Points, in no order, along strands that fork and pass close to each other.
Points whose rows are less than 68.2 apart are linked; no others are. Some points are linked to none.
J_297: [  6 -13 -20  24  -4  -3  -7 -18  19 -27   3 -14 -10 -19 -26  29   0  42
  -7 -33  -4  -6  -4  43  33  29   0   8   2]
J_241: [ 11 -14  -9   3   8  -4   2   4  21 -20  10 -10   4 -15 -17  29  33   8
  -6   3 -27  -8 -36  16  -5 -15  12   8   4]
J_248: [  9 -22   7  11  -2  -5   2 -22   0  18  25  31   2  -1  10  11 -14  19
 -13  30  10  -7  19  18  -6   7   9 -18  37]
J_108: [-16  42 -20   7   3  -1  10 -26 -10  -8  14  -6  -9   3   9   0  28  -5
 -10 -15  15  -4  -8   8  30   5  -4 -11   1]
J_765: [ -2  10   9 -34  -2  -5  11  11 -20   9   1  12  33  15  50 -26  -7  -8
 -15  37   8  21  36   3 -20  -3 -27  -9   2]
J_754: [-10   5   3  15  13   2   9  20 -11  11  -3 -42   8  -9   0   6  12   2
  -4  17 -24  -1 -20 -12 -10 -22   3  40  -7]
J_555: [ -2  41  23   7  -1 -10 -21  12  16   9  13   0   4   4  -7  25  -5 -13
   4  21  13 -10  -9  -1   5   7  30 -14  13]
J_670: [ -3 -15   7   4   8  -9 -18   3   9   9  35  40 -19   2   1  14  16 -33
   0  19 -14  -4 -16 -23 -21 -26  19 -40 -12]
J_928: [  8   9  26 -28  17  -7 -22  23  14  31  19   5  23   7   6   2   0  -3
   9  45 -20 -16  -4 -28 -53   1  10  14  10]
J_724: [-14 -46  -7  29  -5   1   1  -1  -2   8  11  -1 -13 -30 -14  10  -5   5
 -13 -11 -14   2  19  11  14  21 -44   3   1]
J_653: [-17  25 -22 -34   7   5   7  21  22  -5 -15  17  13  19  -4 -32  -1 -12
  17  18 -10 -11 -24 -18   6   6  -9   6   6]
J_100: [-14  -4  13  56  -8  18   3  -6  -2  11 -10 -13 -25  -4 -29  41 -25  15
 -10 -28  10  -9  -4   3  28   5  -3  23   3]
J_483: [  0 -47 -20  16  -8  -9  18  -9 -12 -36 -16 -18 -11 -20 -18  -7   7   8
  -7 -24  12  29  40  31  10   1 -21  12   4]
J_355: [ -6  53 -28 -30  -2   3   3  16  29   5   2  20   8  41   2 -16  13 -28
  11  32 -20   9 -36 -13 -31  20   0   2   6]
J_237: [ 12 -13 -23   4  -6  -2   3  -1 -11 -24 -13 -31 -35 -30  -6 -25  13   0
 -21 -76   9  19  60 -12  27   2 -43  27 -20]
J_857: [  3  -9  18 -22 -18   5  -8  12 -11   7  11  22  19  17  16 -14  18 -35
  13  28 -18  34   9 -30 -39 -29   7 -12  -7]
J_911: [  1 -41 -16  -3   3  -1   7   3  -3 -25 -21 -10 -21  -8 -26 -13 -17   1
   7 -32  21  -4   5  -3  32 -17  -4  37  -3]
J_438: [  7  16  28 -32 -12  -4 -14  -5   9  22   7  45   9  27  20   6 -39 -13
   1  34  44 -15  30  -1 -18  -3  13 -22  18]
J_28: [  8  -4  10   5  13  -6  -8 -12   5  13   6   0  -8   1   9  23  18  -3
  11   1 -26 -26 -67  -8 -41 -16  21 -10 -18]
J_512: [ -8  41 -13 -32  -1  -2   0   2  15  -2   0  21  16  30   9 -26   8 -20
  16  26   6   2 -11  -9 -15  14  -7  -7   7]
J_623: [ -6   8 -29  -5  13  -3  13  -7 -22 -21  -7  -2   1   1  16 -32  27   3
   1 -14   9  17  14  19  20   2 -20 -12  -4]
J_116: [  6   0   9  37   8   8  14 -11   8   2 -12 -28 -31  -4 -15  53  -7  20
 -19 -23 -12 -33 -49  14  -4 -14  17  23 -13]
J_595: [-10 -20  24  46 -23   2   0  -9  -3  11  -9  -6 -14  -1 -35  31 -26  11
  -1  -4  29   5   7  13  18  -3  11   8  15]
J_282: [  9   9  33   6  14  -7 -10  45  -7  20   1   6   0   5  -8  16   6 -23
  -8  44 -17   2  -6 -13 -30 -24  28   7  -5]
J_257: [ -1  -1 -16  -1 -11   5   6  -4   8 -37  -9 -15 -25 -11 -24  -5  10  -6
 -10 -45  17   7  30  -3  39 -10 -15   1  -9]
J_804: [  3 -30  -1  56 -14   2  13  -2 -15   3 -22  -8   6   4  -3  -9 -51  24
  -8  -8  19  25  50  44  35  33 -22   0  10]
J_244: [ -4  30  20  39  13  -2  -5  -1  13  27  15 -22 -23 -19   4  44   1  12
 -10  -6 -10 -22 -46  -5   2   9  15  -8   1]
J_292: [  4  17  14 -26  -8  -1   9   6   5  -6 -14  26  25  11  39 -19 -25   2
 -17  15  26   9  49  22   3  15  -5 -48   7]
J_806: [ 20  24 -11   9   0 -11  -7   2  28 -24   2 -16  -4   3 -16  37  25  -7
  -6  10 -18  -9 -46   6  -5 -11  42  -2   3]
J_469: [  1  -2  16  11  10  -4  -1  22  -1  23  11 -15  11  -8  -1  20  14  -4
  -5  37 -30   0 -16  -6 -20 -13  10  15   4]
J_856: [ -2  -9   7   5   9   1  -5  24  19   6   2  -4   5 -24 -19   8 -12  14
  -2  16 -16 -19 -15   2  30   2   3   6   9]
J_312: [ 13  30  20  31  10  12  14  -1   2  13 -12 -37 -31  -9 -20  41   9  15
 -23 -24 -18 -37 -39 -10 -14 -23  29  14 -26]
J_485: [ -2   7 -25  22  -3   5  -9   6 -18 -17 -17  -3  -6   6   4  -8 -41  20
  -6 -26  20  13  29  32  74  10  -8  13  -5]
J_385: [ -2  -1  -3  40  -4   0  -4  -4   2  -6  -4 -16  15   3 -18  17 -33  38
   2  14  10  12  16  37  26  25  18  20  31]
J_97: [ -8  38 -24   3   7   8   0 -18  11  -5  12 -24  -2 -12  -4   6  29   4
  -1 -16 -12 -12 -21  -8  17   4  -5  -9  -6]
J_201: [ -2  22   5   4  -6   2   6  -8  -5 -21 -26  -7   4  11  15 -26 -25   4
   0 -24  40  14  34  21  44  17   0 -25   0]
J_270: [  0 -47 -14  31  -2 -10  14  -8  -9  -7 -13 -15  -2 -28 -23 -22  -4  18
  -5 -28   3  16  54  35   5  33 -26 -11   0]
J_933: [ -3 -26 -10  32 -11  -4  12 -31  -1  -2 -16 -30   4  -9 -27   3 -22  24
   7 -15  21  -8  -2  17  14  18  14  22  15]
J_948: [  4 -33  -8   2 -11 -12  18  -1 -14 -42 -24 -15  -4   2   1  -8  -1  -6
 -13 -13  20  36  30  19  23 -25  -9  14   0]
J_541: [  4  14 -10 -40  14   5   2 -11  -9   4  18  33  27  22  36 -42   6   8
  18  33 -14   9  32 -10 -43  12 -12 -23   7]
J_562: [  3  17  33  13  16  -2  -5  35  18   8  -8   6 -16   7 -27  37 -20  11
   0  10  -9 -30 -32   4  13  -7  44   2  -3]
J_728: [ 21  21  25 -40  -8  -4 -29  21  14  26  13  31  13  28  23   5 -21 -44
  -9  41  16  -3  28 -25 -55 -14   6 -14  -7]
J_710: [ 14  25  18 -28  -4   0 -11  -2  11   3   5  40  21  20  28  -3 -35  17
 -11  31  27  -3  58  28  -5  26   2 -41  23]
J_301: [ 12 -32  10 -16 -14   0  20   0 -11 -23 -30  19   9   4  30 -17 -28   8
 -27 -12  29  25  40  27  28   2  -9 -39  -2]
J_182: [ -1  17   1  -6   4  -5   0 -12 -11  -9 -13  27   8  12  14 -24 -21  15
   6  -8  38   0  27  37  38  29   5 -42   3]
J_572: [ 16  33  26   2  14 -16 -16  53 -13  13 -11   3  -2  15 -15  13   7 -39
  -2  29 -13 -15 -18 -14 -45 -16  48   3 -22]
J_809: [-25  -8 -23   5   4   5  -5 -19 -14   0  15  -7 -40 -31   1   4  25   0
 -10 -54   9 -10  14 -11  15   8 -48   6 -13]
J_574: [ -6 -41  -9  33   2  -7  11 -24  -8  15  11   5   6 -25  -5 -10  -4  20
  -6   4  -9   0  21  16  -3  35 -21 -13  18]
J_872: [ 18 -13  23 -16 -14   7  18  -5 -11  -5 -17  24  22   4  42 -11 -38  25
 -22   6  23  12  60  34   8  11   3 -51   7]
J_692: [-10 -11 -24  15  -4  -2   2 -17 -11 -10   6 -18 -29 -38  -8   0  19  10
 -11 -62   8  -3  42   8  17  32 -41  12 -12]
J_411: [  1 -15   3   1  17   0  -6  -7  26   8  -2  -6  -6 -28   4  15 -11  23
   4 -10 -32 -51 -65   1  -3   0  -8  -4 -11]
J_484: [  5  21   3 -48 -13   5   7  12  -4 -10  -9  29  38  40  47 -31   1 -22
  -3  31   0  35  28  -5 -29  -1 -22 -13  -4]
J_505: [  4 -23  -5  13  18  -6   8 -16  -7  15  16  20  13 -13  13 -13 -12  31
  -5  23  -2  -7  31  26  -7  32  -2 -22  27]
J_665: [-11 -26  -3  -7  11  -5   0  -6  -2  -4  21  15   6 -23   4 -22  14   6
   3   4 -14   6  17   3   8   7 -23 -32  -1]
J_482: [ -3 -15 -18  36   3  21  14  -8   2  -9 -13 -52 -26 -19 -25  24   3  22
 -24 -37  -9 -13  -2 -12   7  -8  -8  54 -15]
J_39: [ -7   7 -18 -11  10  -2  17   0 -15 -21  -4  19  10  20  33 -22  10  -1
 -13  12  12  21  23  34  18   4 -19 -26   0]
J_830: [  5   4  12   8  19  -8  -1  -1  15  25   0 -11   1   3  14  32 -15  25
  -6  25  -7 -32 -55  13 -16  11  17  26  20]
J_676: [  7 -31 -17 -19  11   0  11 -11 -38 -31 -14  -2   2   2   8 -54  31   4
  15 -39  -8  42  22   0   0  -3 -35   5 -10]
J_494: [ 12  -2  13  18   9  -9  -5  18  17   8  17 -10  13  -9  -3  31  -3  16
 -16  45 -14   2  -1  10  -5   8  20  16  30]
J_598: [ -2  59 -12 -26  14  10   6  31  28   5 -12  -3   1  29  -4  -2  13 -22
  14  21 -33 -12 -50 -24 -31   6   6  17  -8]
J_442: [  0 -29  16 -20 -20  -2   3   0 -12  -5   5  17   5  -1  10 -23  22 -24
  10   6  -7  37  16 -17 -16 -35 -17 -25 -12]
J_854: [ -4 -17  12   1  -9  -3  10  -9 -19 -12 -16 -23 -17  -7 -20  -3  24 -22
   5 -22  13  15   4 -19  -2 -34   1  14  -5]
J_157: [  5  14 -16  -8  23 -11  -3 -18  13   5  20   5  16 -15  21   2   7  31
   3  16 -13 -22 -31  17   3  33   5 -13  16]
J_274: [ 21  20  19  -7  12 -13 -17  34  33   4   9  -1  20   2  -8  26   6  -2
  -8  50 -15  -2  -8  -1 -18   3  35   8  25]
J_335: [  7  39 -30  -7  -3  13   9 -23  16 -19  -3 -29   5   8  -1   0  45  13
   1 -24 -20 -15 -41  -9   0  -5   6   8 -11]
J_66: [ -4  -4  13 -13 -13 -14  -4 -15  -9   3  25  27   6   3  37 -15  -1 -21
   0  21  18  19  26  -9 -24 -15   2 -57  -5]
J_807: [  5  16  24  39   9  -4   2  -2  -2  27  13 -29 -26 -21  -4  43  22  -1
 -16 -13 -27 -21 -47 -10 -25 -10  17  -1 -19]
J_738: [ -3 -14  40  -3 -20   3   4   3  -4  28   1  22  16  -4  32   6 -47  -3
 -19  24  23   6  40   4  -3  -2 -10 -24  14]
J_468: [-14 -21 -21  15  13   8  -5  -5  -1  18   3  -3 -15 -23  -4   5 -19  10
  -8 -31 -13 -37 -22   5  39  18 -27  18 -11]
J_859: [  9 -12 -20  -6   4 -11  -4 -16  19 -17  28  17   8  -7  -8  14  40  -4
  -1  11 -28   5 -27   8 -11  -3   7 -22   6]
J_164: [ -2  -8  11   4 -14  -5   8  16   1  -5 -21 -21  25  -8   6 -11 -38  12
  -9  18  24  13  41  15  25   4  -2  13  15]
J_239: [ -1  -5 -16  38  -3  14 -15   1  13 -15 -14 -17  -8  -5 -31  31 -45  44
   6 -24  -4  -5 -15  21  49   0  17  33   0]
J_293: [  3 -31 -11 -27   2   8   6  -5 -28 -15  -9  11   7  10   0 -44  22  -1
  24 -15  -8  29  -4 -15  -5 -17 -21  10   0]
J_458: [ -6   9  -6 -12  -3  18   0   1 -18   4  -4 -31  20  -4   3 -25  28   7
  21  -8 -30  16 -16 -27  -4  -5 -12  26  -6]
J_387: [  1  20   1 -15  -2  -3   3   6   4  -6   1  29  19  19  24 -11  -1  -8
 -14  36  19  12  22  17  13  -1   1 -21  11]
J_888: [  8 -12   6 -17 -16 -11  27   3 -12 -36 -31  -9  16  15  26 -13 -11  -8
 -26   1  31  39  31  21  22 -17  -4 -12  -1]
J_582: [  6  -4  27   9 -12   2 -10  14   7  31   2  24  18   9   2  21 -55  30
 -11  35  12  -6  33  15  11  20  -3  17  39]
J_793: [ 25  24  21 -36   7 -13 -18  31  26  13  15   3  28  13  -8   8  -5 -10
  -6  50  -3  -8  17  -9 -35   7  11  11  21]
J_652: [ -3  27 -15  15   4   2   5  -8 -12 -10 -11 -29   1 -11  -1 -28  -4  19
   5 -28  26  -3  31  18  41  25   0  -5   5]
J_379: [ 25  33  12   0  25 -17 -13  38 -19  12 -11  19  -6  27  -6  13  14 -24
   4  13 -40 -21 -51 -18 -62  -9  48  -2 -33]
J_799: [ -9 -30  20  20 -13   1  12  -8 -13  10  -9 -32 -23 -25 -35  15  17 -15
   6 -24   1   1  -2 -19 -17 -20  -6  16  -9]
J_19: [ -8  -9 -17  44  -4  18   7  -8  -2   6 -12 -42 -24 -18 -29  19 -21  19
 -18 -40   7 -17   6  -1  35  13 -13  41  -2]
J_264: [ -2 -20  15 -16 -19  -9  13 -11 -21 -22 -12 -12  -3 -11   5 -21  19 -24
   6 -25  18  37  19 -16  -1 -27 -17 -18  -8]
J_937: [  9  26   3 -34 -17   0   1  27   2  -1   0  30  25  38  34  -6   7 -40
 -19  44  -3  27  11  -5 -26 -20  -3  -9  -1]
J_431: [-14  11 -15   5   5 -10   0 -28  -9  -4  25  13 -13   5   8   6  25  -9
   2   2  14  -5 -26   9  12   1   8 -23   4]
J_423: [ 10  16  -9 -26 -11  -7  -6 -13 -14  -5  15  28  28  34  19 -23  31 -17
  21  31  -6  33   7  -8 -52   2  15 -21   8]
J_50: [-20 -10  -7  22  -1  11   7  -6  -6  10   5 -27 -35 -32 -20  16  24  -2
 -16 -45  -3  -6   9 -21   8  -7 -36  27 -19]
J_514: [ -1  44  -2 -21 -10   2 -11  30   0   7   6  16  16  36  15  -8  20 -46
   5  38 -16  32  -9 -22 -32 -12  -1   9  -8]
J_655: [ 14  40 -22   2  -6   4   9  -1  28 -23  -7 -22  -5  18 -19  19  43 -13
  -3 -11 -22  -4 -45 -11 -10 -15  32   6 -13]
J_291: [  2  -2   4  -7  22   3 -13  12  35   1   7   9   4 -16  -6  10  -1  16
   0  10 -33 -35 -45   1  20  10   1  -9   4]
J_356: [-16  -6  21   8 -13  -9   8  -4 -25  13   6  -4  -1 -11  26  -6 -10 -25
 -10  11  24  18  19  -6   2 -16 -17 -22  -3]
J_717: [ -4  24  18  -6 -10  -5 -11  19  12   1  11  22   7  16   9  23 -12 -13
  -5  32  22   2  10  12  12  -6  18 -15  16]
J_29: [  8  18  20 -16  -3  -1 -11   7  14   8   3  28  22   9  11   3 -34  23
  -2  34  26  -8  38  22  13  22  10  -6  34]
J_896: [-14   6   0 -14   3   4   2   1 -18   7  12 -11  22  -9  16 -26  13  -3
  15  14 -10  13   2 -16  -7  -5 -14   0   1]
J_718: [  0 -21 -29  -7   9   2  -6   8   5 -10   0  11   0 -26  -8 -33 -11  10
   8 -19 -12 -11  24  20  48  27 -20 -13 -12]
J_755: [  5 -28 -24   7   1  -9   8  -7 -18 -22 -12 -21 -22 -36  -9 -24  20   1
  -2 -62  -2  20  55  13   5  21 -50  14 -13]
J_498: [ -1   0   9 -31  -7  -7   4 -18  -4   6   1  43  10  27  26 -18 -25 -14
  12  18  40 -10  20  -6  -7  -2  14 -28  18]
J_497: [ 17  14  18  -2  27 -17 -26  12  -1  36  21   7  -1  15  22  26   2 -10
  -1  34 -12 -20 -48 -17 -62  -2  32   6   2]
J_965: [ -7   7  20  23 -10  -5   3  22   2  12 -10 -26  16  -1  -3  14 -33   3
  -8  29  20   5  30  12  10   1   6  31  18]
J_664: [-10 -12  21 -12 -19   0  -2  -9   2  -3  -3  27 -10  -3  -2  -1 -16 -19
   6  -9  38   5  11  -2  27 -18   0 -38  -2]
J_255: [-15 -12  -9   7   2   8   8   5 -14   2   4 -26  -6 -22  -4  -4  18  -2
  -3 -19 -18   2   0 -13  16 -13 -31  16  -9]
J_693: [ 12 -12 -10   9  -8  -1   4   5  -9 -25 -20 -25 -22 -26   1 -20 -19   1
 -19 -64  21  20  55   7  58   4 -29  12 -21]
J_389: [ -3 -14 -19  10  -2  12   9   0  -1 -26  -7 -42 -16 -21 -29  27  34  11
 -13 -30 -13   1   1  -8  -1 -24  -3  41 -15]
J_753: [  2   9 -10 -39   2  13  -9 -10   9  11  20  37  26  27  16 -34   8   3
  30  27 -35   1 -19 -30 -48  12   6 -11   8]
J_208: [  3 -14 -21 -17  -5   3   5  -6  10 -44 -15 -23 -22 -10 -38  16  37   1
   5 -40  -9  -6 -14 -14   0 -29   4  29 -22]
J_204: [-12 -19 -19  -5  10 -10  -4 -32   3 -15  19  20 -21  -7  -8  18  22   8
   7 -23   9 -18 -26  21  10   7  -2 -22   1]
J_747: [  2 -32 -39  29   2  -3  13  -4 -17 -33 -15 -26 -24 -13  -9  -4  -7   7
 -21 -37  10  32  51  30  30  12 -29  37 -11]
J_579: [ -6   1  -4  -6   0  -7 -16  -7  -3   7  41  30  -1   9  27  -2  18 -31
   1  24  -6  14  -3 -21 -25 -21   3 -38  -8]
J_657: [ 13  10   3 -26  -1 -12 -10  -2   0  15  19  17  24  17  15  -6  16  -8
  12  38   7   3   8  -2 -43  -4  23  -8  22]
J_587: [ -7  29  -4   6   1   2  10   1  -3  -8 -10 -38  11  -4  -3  -7   7  -5
  -1   3  17   6  13  -5  15  -6   9  14  10]
J_481: [ 18  14  32 -37  11  -2 -29  23   4  35  23  20  17  23   7   2 -12 -26
   7  45  -2 -12  20 -35 -64 -14   4  13  -1]
J_884: [-17 -11 -16   9 -10   8 -10  -2   2 -27   3  -1 -34 -27 -20  18   4   4
 -11 -53   9   4  37  20  40   7 -31  11  -7]
J_845: [ -6 -31 -28   7  13  -6  16 -16 -28   2 -13 -14   5  -6  11 -36 -10  11
   8 -14  13   7  13  13  13  16 -19  19   3]
J_542: [ -3  -9  34  26   2  -1   2  24   8  23 -13 -16   6   3 -18  26 -40  12
   2  31   9 -15   5   3  -6   2  21  31  20]
J_473: [ -3  20   5  21  -3   4   2 -25 -13  21  12 -35 -18 -13  -5  22  37  -7
  -6 -27  -4 -15 -34 -24 -22 -19  13   2 -13]
J_923: [  9  24   8 -11  16   3 -15  20  -2  17   2  20 -10  25  -1  -1  11 -24
  19   9 -39 -15 -61 -35 -59 -10  27 -11 -32]
J_474: [ -5 -27 -27   0  17  -4  -2  -7  -5   4  11  -5   6 -37  -3 -27  17  20
   9 -15 -24  -9  10  12  16  32 -30 -14 -14]
J_867: [  4 -20 -16  25  -4  13  -9  -9  21 -16 -23 -23 -25 -11 -32  40 -36  40
  -1 -47  -2 -27 -25  17  31  -1   7  41 -15]
J_263: [ -2 -15 -32  44  -2   6  -4  -2 -16  -5  -6  -6 -20  -5 -10   6 -31  23
  -9 -43   8  16  36  40  56  35 -20  21  -7]
J_410: [-11   8  18 -21 -15  -7  11 -13 -24  -2  -2   4   6   8  48 -24  -3 -31
  -9   4  23  26  23 -10  -7 -12 -20 -42  -9]
J_429: [ -5   3 -19  -1  -1  10  -3  22   6 -30 -22  -2  -2   0  -3 -17 -29  -2
  -1 -15  12   4  15   8  69  -4  -6  10  -6]
J_346: [  1   4 -13 -19 -14   7  -1 -11 -12 -16  14  22  14  27   5 -30  46 -26
  26   6 -16  43  -7 -16 -32  -9   3 -26  -7]
J_784: [-19   7  23  22  -7   6   5  -6 -18  13   0 -15 -35  -4  -6  15   0 -17
 -11 -26  28  -6  -1 -15  18 -24  -5   0  -7]
J_106: [ -7  -8 -20  -3  14  12  -9  -5  12   6  -3  -8 -13 -25   2   7   2  12
   6 -35 -25 -44 -44  -7  19   5 -25   7 -20]
J_191: [  6 -16  10 -15  -8  10 -18  -5 -14  15  36  24  19   9  16 -16  21  -8
  28  25 -31  27  -3 -31 -48 -18  14 -12   1]
J_719: [ -9 -23  -1   6  -2  -8  -9 -24  14  -5   9   7 -30 -18 -19  49  17   4
   2 -32  -1 -26 -41  14  -9  -4   0  -4  -5]
J_153: [  0   9  14 -16  10 -10  -4  -4  -4  14   9  -3  27  -4  11 -17  -1   5
  16  29  12  -3  12  -2 -24  18   3   5  17]
J_490: [-18  -8  29  29 -10  -5  16  -6 -28  28   5  -8 -15  -9   6  18  -6 -27
 -11   4  25   6   0  -9  -7 -26  -5  -4   0]
J_843: [ -6  22 -16  11  11   2  -5 -12  10   1  14 -17   6 -22   1   3   2  24
   1  -4  -7 -13 -18  16  28  28   1  -8  10]
J_987: [ -8 -23  22   5 -10  -2   3 -18  -8  21  14  30  -1  -2  17   2 -31   7
  -1  15  29   0  31  10   4   3   2 -36  19]
J_80: [ 16  22   5 -10   6 -13 -26 -14   7  18  19   0   6  16  22  13  19  -6
  13  19 -20 -20 -60 -12 -53   1  23  -5  -8]
J_879: [ -9  -8  25  -9  -3   3  -1  18   6   4  -9  15 -10   3 -10  -1 -19 -19
   9   7  19  -7  -5 -10  17 -23  13  -8   1]
J_357: [-10   5   0  -6  13  19   9  13 -11   8 -15 -30  -1  -5 -10  -3  17  -1
   9 -13 -30  -9 -32 -31  -6 -25  -2  30 -22]
J_569: [ 16 -12 -13  29  -3  11   5 -21  29 -13 -21 -30 -32 -13 -17  49 -10  38
 -17 -48  -6 -38 -37  24   1  -6   2  39 -15]
J_142: [  0 -50  17  32 -13  -9  11 -13   7  18   5   4   2 -16 -31  16 -12   6
  -4  22   0  -6   2   3 -22  -3  13   5  29]
J_119: [  1 -25  13  40 -14  -2  19 -13 -20  13 -10  13   9   8  11   3 -34  22
 -18   7  29  23  45  42   6  26 -12 -17  20]
J_908: [ 13  10   3  33  12  -1   5   2  11   6 -11 -33  -1  -1  -1  41 -13  25
 -10   0  -9 -27 -49  11   0  -1  24  29   3]
J_233: [ -4   7  -8 -15   8  -6   0 -23  -2  -4   1  35   0  14  10 -27  -7   2
  19   2  35 -15   7  12  14  18   8 -32  12]
J_741: [ -5  15  -4 -14   6   1  -6   4  20   7   4  27 -11  18  -7  -3  17 -27
  17   7 -24 -15 -56 -32 -31 -13  20 -23 -20]
J_500: [-12  22  12 -27  -1  -1   5  24  14  -2 -28  13   1  26  -7 -13 -17 -30
  11  16  24 -10 -10 -12  11 -17  18   7   2]
J_570: [ -3  47 -20 -38   0 -14  -9 -12  19   2  13  18  19  31   3 -32  13 -12
  33  25   2  10  -2 -13 -49  35   4 -26   7]
J_824: [  4  36  35  21  12 -10 -22   8  11  31  16  -9 -10  -6  -2  40 -10  -4
   0  12   3 -23 -32 -12 -12   8  39  -9   7]
J_60: [-14 -18 -24 -23   7   3   0 -12  -2 -19  16  16  -2 -16  -6 -17  40   1
  14 -18 -21  10  -8  -6  -3   2 -26 -19 -11]
J_57: [  1  39  -9 -50  13  -6 -15  -8  13  13  34  33  22  35  27 -28   3  -4
  15  36  -5   3  23 -15 -56  24 -13 -22  10]
J_847: [  0   6 -22 -18   2   6   0  18  21 -25 -10  14  14  -7 -11 -34 -10   3
   9  -7  -6  -6   8   8  58  17  -7 -14  -2]
J_47: [  3  25  -1 -18  -3  10  -9  17   0   2   3  14  24  36  -1 -12  31 -31
  22  27 -40  23 -31 -26 -36  -7  10   9  -7]
J_94: [ -1 -27 -44  52   2   3  16 -14 -18 -15  -1 -27 -22  -6 -13  13 -13  17
 -26 -33   1  10  29  31  33  33 -29  44  -5]
J_797: [ -2   3 -10 -30   3   0   9  18   6 -13 -20  11  14  17   2 -29 -18  -9
   9  14  15  -4   4  -1  21  -4   2  12   8]
J_279: [  6 -10   9  24 -24   1   2  10  -8  -5 -28  -9  19   3  11  -4 -60  33
  -6   2  32  29  50  43  38  17   2   4  13]
J_322: [  5   6   4 -23 -14   7  13  -5  -4 -26 -23 -16 -15  12 -20 -22  35 -27
  13 -34  11  25  -2 -42   0 -40   2   9  -9]
J_367: [-11   4  -1  -7 -12   3  -2  -9   2 -18  -3  -2 -14  -9 -15 -10   4  -9
   7 -25  27   0   6  -5  34  -5  -6 -18  -1]
J_960: [ -5  41   2 -18  17  23  10  31   5   1 -17 -17   4  15  -6  -8  23  -8
  10   6 -39  -9 -43 -37 -12 -20   5  23 -21]
J_758: [  6   8   2 -26  -8  12 -30  -4   6  13  32  33  20  27  11 -14  14 -18
  35  30 -32  17 -17 -39 -62   3  25 -16  -1]
J_916: [ 10  26  -4  -7  -3  14  13 -13  -7 -17 -17 -29 -20  21 -22   0  42 -16
  -5 -33   7   8 -14 -40  -5 -43  25  28 -16]
J_44: [ -9   7 -20 -23  -5  23  -2 -18  -6 -22  11  -4  -6  -4  -4 -18  50  -5
  23 -34 -32  15 -31 -27  -3  -4 -27  -3 -22]
J_506: [  2  11  -8   1  -8  19  11 -30 -21   3 -10 -42 -17  -1  -8   6  41   8
  -2 -41   2  -8 -27 -31 -15 -27  10  28 -12]
J_904: [ 12  20  23  -3  38 -18  -9  26  11  31   7   0   1   7  18  32  -7  11
 -14  40 -21 -35 -51  -2 -38   5  19  22  -1]
J_703: [  1   0  27 -26 -12  -3   4   8  -5  20  11  27  24   3  46  -9 -25 -14
 -21  40  10   5  40  -7 -14 -11 -10 -22   6]
J_540: [  3 -10 -10 -39   2   5   1  -2   0   3   6  39  15  29  12 -24  11  -6
  17  24 -20   1 -27 -26 -21 -10   1   1   3]
J_416: [ -9 -37  29  21 -20  -6   5  -9  -1  12   1 -12 -10 -25 -31   9  -4 -10
   7   0  11  -3   9  -9 -14  -7   2  -2   8]
J_536: [ -6  17 -10 -18   3  22  -5  -2   8  -5   4 -10  -1  -7  -4 -13  34   4
  18 -24 -50 -12 -55 -32  -6  -5 -18  -1 -24]
J_364: [ -7 -13  10 -15   6  -3  -4   8  11  -2   7  32 -20   2 -16   5  18 -31
   8   5 -10 -12 -26 -19  -8 -31  10 -20 -16]
J_962: [  6   4 -19 -15  -7  -6  -3 -10   6 -20  13  15  10  15  -8  -6  49 -19
  16  13 -23  23 -24  -3 -22  -4  16 -14   1]
J_173: [-10 -19   2 -36   7  13   3  10 -20  -2  -8  18  12  23  10 -37  11  -6
  25   7 -13  10 -31 -27 -10 -19  -8  20  -3]
J_638: [  6 -14  10   0   2  -9  -6 -12  12  -1   1   0 -19 -13 -20  32  20  -7
   6 -17  -7 -31 -54   1 -22 -20  25  -4 -16]
J_662: [ 12  20  36 -26 -17  -4 -20  13  14  19   4  44   7  24  19  11 -31 -42
 -10  37  27  -4  19 -15 -24 -18  24 -34  -1]
J_40: [ 12  -3  49  10   5  -2  -3  26  16  39   2  15  11  -2  -9  31 -46  17
  -7  47   0 -18  16  -6 -13  10  14  20  34]
J_23: [-15 -23  -1  18   1   4   7  13   1  16   8 -19   4 -28  -8   4 -10   8
  -9   3 -15  -2   0   0  16   5 -21  13   5]
J_56: [ -5 -23   0  34 -21  -5  10 -19  -6 -11 -11  -6 -10 -10 -26   9 -21  18
   1 -23  35  13  23  25  25  13  -1  -4  11]
J_299: [ -8 -19 -29  22   7   5  -7  -4 -18  15  -6  -2 -16 -13   2 -13 -27  11
   0 -34  15 -21  -1  15  55  27 -20  25 -10]
J_528: [  4  -2 -10  30   6   7  -7   9  21  -8 -10 -24  13  -5 -18  19 -42  48
   2   7  -1  -9 -16  26  31  14  24  36  18]
J_412: [ -1 -37   0  20 -26   2   3   8 -10 -11 -25 -21 -14 -23 -18 -17 -35   2
  -5 -44  25  13  41   5  47   6 -27  16  -6]
J_995: [  0 -50  -3  16  -4 -10  14 -29   2   6  -4 -18  10 -18 -25   2  -3  25
  10   3   1 -13 -10  10 -16   9   8  19  20]
J_129: [  9 -10 -34   7  20   1  -2   8 -15  -7 -12   9   1  -4   5 -38 -18  16
   2 -20   3  -1  36  47  52  37  -3 -11 -13]

Follow the links from the first point to the second, and from the first to the third. Name the last point that the two ways share.
J_244; J_119; J_94 => J_292
J_738; J_237; J_106 => J_23
J_965; J_799; J_335 => J_807
J_142; J_346; J_39 => J_807
J_481; J_693; J_431 => J_357
J_364; J_505; J_57 => J_512

A fork is a point with three links, a tip a point with one. Leave the first point through the second and follow the links. Name the first fork or tip that comes.
J_469; J_494 => J_652
J_710; J_29 => J_119
J_572; J_379 => J_784
J_490; J_356 => J_469
J_47; J_514 => J_23
